Each row is a point on a landscape with many peaks, with its height.
From any point a climber steps to the highest of the 2 points nearest to it. It stops when none of these is higher. Distance is the straight distance between rows; heights are no part of it.
j_96 h=601: [-40 -43  35  24  65   2 -66  39  23  -8   3  73 -27 -15  51  -3  -4  18
  23  -5]
j_766 h=636: [ 14   0 -18  -6  30 -35 -76  -3  -9   3 -10  15  14 -31 -23  20  17 -28
  69  40]
j_985 h=46: [ -4 -44 -56 -50  -5  36  64 -56 -55   7  18 -38 -22 -44 -49 -46 -34  49
 -25  42]
j_4 h=349: [-49  23 -12 -43  16  34  26 -13 -43 -32  -6 -54  21  34  13  -8 -36   0
  14  -6]
j_408 h=553: [-77 -15  31  48  64  28 -24  42  -1 -27 -38  40 -34 -14  47 -25 -33  29
  -1  -7]
j_133 h=249: [-54 -10 -36  15  41 -16  76  -7 -35 -19  26   6  -9  26  -8   7 -37  30
  -8  57]
j_210 h=291: [-17  25  25  30  27 -18  26  45  11 -41 -38  55 -14   4  40 -60  -6  44
 -81  -1]
j_439 h=455: [ 33 -70 -52  42 -39 -39 -18  -5  16  -9  10   9  12  42 -38  14  -9   5
 -23  41]
j_42 h=351: [ -1  30  20   2 -28   0  -8   2  10  52  16 -12  31 -63 -34  28  50 -19
  18 -23]
j_317 h=385: [ 16  12 -23 -27  35  -3   4 -12 -38   7 -11 -47 -18  -9 -36 -21  45  47
 -70  60]
j_166 h=315: [-10  11  -7 -14  -6  26 -38 -37  13  31 -30 -11  13  30  -3  61  39 -30
  31 -24]
j_440 h=568: [-57 -59   4  -3  17  13  25   6 -39  17   2   7  28 -47  12  26 -29  20
  51 -12]
j_518 h=621: [ -5 -57  14  -6  12 -28 -35  14   5  -8  13   9  -1 -33  -6  73  23  14
  34  -8]
j_25 h=530: [ 31 -21 -64 -31  22 -12  -6 -11 -14 -16  -4 -10  61  38  -8 -37  23 -16
   5  55]
j_863 h=673: [-20  -5  14  41 -31 -23 -33  55  12 -43 -15  12   5  17 -16  48 -16  11
  -7  23]
j_184 h=363: [-17  32   5 -36 -15   4  54 -33 -32  42  33 -44  28 -41 -21 -14   0  11
   7  -7]
j_98 h=285: [-19   0 -25  -7  34 -33  62  14 -17 -62  20 -22  -8  27   7  27 -19  23
 -35  41]
j_971 h=387: [ 26  10 -23  17 -37 -19 -14  -6   7  50  11 -18  23 -23 -43  12  56  -8
 -16  22]
j_60 h=297: [ -7  -6  -3   6 -16  33 -19  -7  36  -5 -47  -1  36  52  29  23  18 -39
  16   3]
j_742 h=318: [-20  -7 -26  -1  37   5  18 -24 -26  46 -15 -31 -32 -49 -39  -9  21  69
 -34  50]
j_798 h=107: [ 23  31  51 -43  12  23  90  18 -43 -30  -3   9 -21 -36  20 -46 -55  29
 -27 -47]
j_865 h=656: [-45 -52  28  18  44  -6  17  12 -19  13   3  55 -23 -46  20  36 -23  21
  59 -17]
j_304 h=228: [-31  52 -25  22  29 -12 -19 -26  -7  39  14  -7  -9 -48 -23  -5   9   4
  39  79]
j_717 h=457: [-44 -27   3 -27 -23  30  34 -35 -25  36  12 -30  25 -21 -11  20  -1  22
  17 -23]
j_170 h=324: [-28 -58 -44  16  24 -28  33  12   6 -44  21 -22   3   4   8  31  25  27
 -55  38]
j_331 h=494: [-46 -19   9   7 -10  28 -55  33  10 -44 -15 -29   3  45  33  33  -4  -6
 -30 -41]
j_67 h=209: [  3  72   8 -71  -2  20  48 -48 -35  24  42 -23 -16  53  10  10   2   8
 -25 -72]
j_605 h=257: [ 10 -19  10  26  -3 -14   8  43  37  14  -6  61  42   1  24 -28   3  -2
  -4   7]
j_926 h=173: [ 25  13  43 -59 -17  23  82 -19 -57 -29  49 -36 -26 -25  -2 -13 -82   6
  -9 -42]
j_561 h=543: [-15 -24  39  20 -11  12 -70  43  20 -35 -63   7  -9   0  27  21  -5  11
 -16 -45]
j_937 h=284: [ 47 -48   3  25 -29  17 -49  -9  43 -11 -38  10  -9  34   7  28   2 -45
  34 -21]
j_352 h=785: [-58   9  32  30 -32   8  10  29  -3 -22 -21 -15 -21   2  -2  48 -39  16
   2  -9]
j_100 h=519: [  8  97  33 -10   9  17  39   1  -9 -24 -22 -20  -1  11  23 -37 -27 -14
   6  20]
j_607 h=298: [-36 -17  26  15  37  -9  50  -2   3  43  50  18  21 -36  21 -16   3  41
   8  32]
j_410 h=595: [ 24  33  47  69 -24   6 -67  47  36   4 -59  38 -33 -38   9 -19   7  -3
 -19 -24]
j_468 h=415: [ -3  50  15 -66  37  26  28 -22 -42 -56   2 -38   4  60  31   0 -32 -11
   8 -35]
j_628 h=377: [-46  16  39 -27 -21  30   5  24 -27  -5 -15 -17  31  20  13 -21   1  11
 -25 -77]
j_686 h=174: [-34   5   3  21 -13  10   8 -37 -33  13 -30   7 -39 -33 -24  65 -36   2
  71  17]
j_319 h=424: [ 45 -74 -29  55 -52  -6   8  -6  31 -13   2  -9  17  60   1 -25 -17 -17
 -18  -3]
j_633 h=334: [ 58  -4  27  -7   5 -20  67  29  33 -60  21  11  -3  34  35 -11  -2   7
 -51   9]
j_949 h=542: [ 54 -26  49  27  -2 -25 -23  31  65  30  -7  56 -34 -42  19  16  27 -27
  37  -6]
j_117 h=552: [ 34  -7  14  36 -83  -8 -72  36  25  -2  19 -12   6  -2 -15  -5  -8 -21
 -11 -19]
j_231 h=319: [  1  67  24 -26 -36  24   9  15  11   1   1 -20  32  48   6 -14  19 -30
 -26 -46]
j_127 h=266: [-33  15 -32  26  23   6  29 -51 -35  58  25  -6 -23 -66 -42 -35  -7  47
   9  66]
j_492 h=452: [ 18  50 -48 -24 -27  -5 -23 -29 -18  32   9 -46  30  18 -55  -4  61 -16
 -37   6]
j_204 h=201: [-45  41   4  27 -19  -2  -1 -23 -24  31  -7 -20  -5 -31 -35  27 -12   8
  40  30]
j_327 h=265: [ 14  31   9 -64 -10   0  66 -40 -68   1  46 -47  -2 -18 -22  -8 -40  18
  -3 -14]
j_927 h=365: [ 70   0   3 -18 -31   4  38 -11  31 -26  24 -15  15  64  21 -20   7 -17
 -48 -24]
j_890 h=253: [ -7 -29   6 -29  49  -7  82   5   5  -9   3   5  51   7  43 -14   5   9
   9   2]
j_623 h=499: [-68 -30  18  23  45  20  -2  32 -30 -21 -67  30   3 -34  38 -30 -22  38
 -25 -53]
j_120 h=364: [ 23  67 -15 -50 -15  -9  46 -40 -25  39  23 -43  16  -7 -39 -14  49 -15
 -32 -10]
j_837 h=271: [-13 111  14 -46 -18  25  40  -1  -9  31  21 -11   4  44   1 -27  12 -37
 -16 -86]
j_504 h=340: [  9  21 -54 -19 -24  17 -75 -45   4  34  -4  -5  20  56 -13  37  37 -56
   5 -32]
j_773 h=594: [-20 -35  35  23  34 -23  15  21  19  37  22  91 -27 -13  11  44  15  -6
  37   2]
j_650 h=606: [ 21  46 -17  53 -20   9 -53  11  43  -2  -7   0  23   6  11 -58 -15 -51
  15  32]
j_382 h=310: [-72  -2 -37 -52  -9  24  21 -33 -45   8  44 -34 -14  62  -2  39 -13  27
 -24 -67]
j_749 h=498: [ 52  43  15  21   1  -2 -24   3  43  17 -37  25 -14 -43 -21  18  36 -88
  79 -24]
j_603 h=561: [ 19  10  56  -9  21 -29   1  24  25  22  -5  62 -52 -53  18  33  21 -14
  71 -10]
j_619 h=575: [ 70 -36 -56  -3 -39   0 -12 -40   2  36  -2 -29   3  42 -47 -32  47  -4
 -67   6]
j_940 h=314: [ 12  13  31  15  26   1  58  43  22 -50 -29  14   2  23  55 -30   3  21
 -43  -3]
j_873 h=642: [  4 -59  27  12  46 -34 -80  29  31 -17  27 104 -38   7  18  -4 -15 -15
  44  -2]
j_208 h=572: [ 11 -13  42  52  -4   9 -79  41  43 -27 -60  50 -54  -8  36   7 -14  -3
  -1 -24]
j_895 h=474: [-49  18  17   2 -29  28  50   2 -25 -14  21 -33 -18 -19   4 -26 -73  34
  -2  22]
j_19 h=443: [-44   5  26 -17  41  34  16  19 -23 -33 -52 -12  33  -8  54 -41 -13  18
  -8 -55]
j_354 h=375: [ 46   2 -65   6 -36   3 -71 -55   5  40  -8 -23  15  13 -63  -7  34 -63
  14 -13]
j_683 h=682: [ 58 -67  -8  -9 -17 -44 -45  -6  29   4   9  16 -27 -27 -17  38  28  -7
  27  17]
j_421 h=234: [-61 -47 -12  14  73  -1  43  18  12 -15   6  24  26   2  58  11  -7  10
  10   9]
j_145 h=473: [ 53  63  29 -52  48  -4  42 -18 -24 -40   1 -20   1  22  25   0 -34 -16
   6  11]
j_365 h=512: [ 76  12   5  22 -27 -11 -45  13  35   4 -40  51 -35 -25 -20 -14  -8 -78
  64 -34]
j_534 h=140: [ 32  -7 -34 -87  -5  29  46 -81 -73   7  40 -43 -37 -23 -46 -18 -43  27
 -30   1]
j_336 h=362: [ -9 -29 -15 -10 -11 -17  16  13  18 -31  17 -23  36  42   9  39  38   2
 -40  -8]
j_851 h=569: [ 14  96  -3  11  -4  12  -9   7  41  -7  -3 -40  18   3   3 -46  12 -39
  14  28]
j_62 h=413: [-66  -5 -34 -34 -14  21 -35  -9 -13 -21  19 -50  10  64  12  43  11   4
 -18 -58]
j_416 h=687: [ -8 -11 -11  12  48 -38 -70  28   4 -13  22  75  -9  -4  -1  -4 -11 -34
  57  35]
j_57 h=619: [-54   2  18  42 -48  43  16  21 -16  -2 -19  13 -32 -35  -5  -3 -87  29
  16   3]
j_363 h=502: [ 50 -63 -56  14 -12 -19 -15  -2   5  -1 -15 -12  -2  33 -37 -11  43  14
 -74  46]
j_20 h=560: [-18  54  43  41 -14  19 -43  44  18  -2 -23   4 -10 -29  24 -24  -6   4
  -6   8]
j_432 h=736: [ 87 -74 -28  13 -18 -38 -51 -40  24  42  -8   0  -4 -31 -36   0  29 -30
  29   0]
j_22 h=641: [ 22 -18 -20  43  -2 -14 -71  22  21 -19   7  36  16  12   5 -36 -31 -29
  33  38]
j_49 h=395: [ 32 -48  -6   8 -46  13  11  14  50 -30  20 -17  22  52  23   6  19 -11
 -54 -14]
j_600 h=608: [  9   9  27   8 -60 -18 -67  42   8 -14   4   2  -9 -14 -28  51   7 -13
  12  -7]
j_449 h=527: [ 80  -4  23   1   0 -23 -31  25  66  -8 -17  60 -76 -20  19 -30  12 -52
  69 -14]
j_787 h=663: [ 65 -77 -42  30 -37 -16 -15 -53  14  46   6 -17  29   8 -37 -38  30  -8
 -14   3]
j_146 h=282: [-11 -25 -20  19  22  -6  -6 -33   7  39 -21 -18 -15 -19 -21  42  50  48
 -22  56]
j_875 h=323: [ -9  18  29  25  -2 -19  26   8  25  56  29  24  23 -58  -5  11  29  15
  24  19]
j_250 h=272: [  7 -10   1 -11  31 -26  39  21  20  13  40  33  54   1  35 -30  21  13
  -8  30]
j_882 h=497: [-53  62  37  30   3  15   7  31   8  -6  11 -20 -19 -26  31 -46 -52  37
   3  22]
j_672 h=467: [ 33  20 -42 -41  27 -33  17 -17 -24 -20   7 -28  23  22 -24 -17  19  12
 -32  61]
j_375 h=586: [  3 -18 -50 -17  16 -22 -55  -9 -26   6 -20  -4  58   7 -36  11  23 -12
  19  40]
j_124 h=202: [-19  22 -21 -56 -16  28  55 -68 -41  -3  50 -40 -56  59  -7  27 -32  21
 -35 -56]

Call two points neighbours if one is among the 2 nearest of the other. Go from one point of each pair to the other, from neighbour to neighbour, staying as high as possible. Name the lowest point that can't be avoided.
j_352 and j_410 -> j_895
j_416 and j_352 -> j_4
j_492 and j_865 -> j_184

Where does a climber stop that starts at each point below?
j_124 -> j_410
j_67 -> j_416
j_749 -> j_865
j_319 -> j_432
j_926 -> j_865
j_468 -> j_416
j_534 -> j_865
j_317 -> j_416
j_798 -> j_865
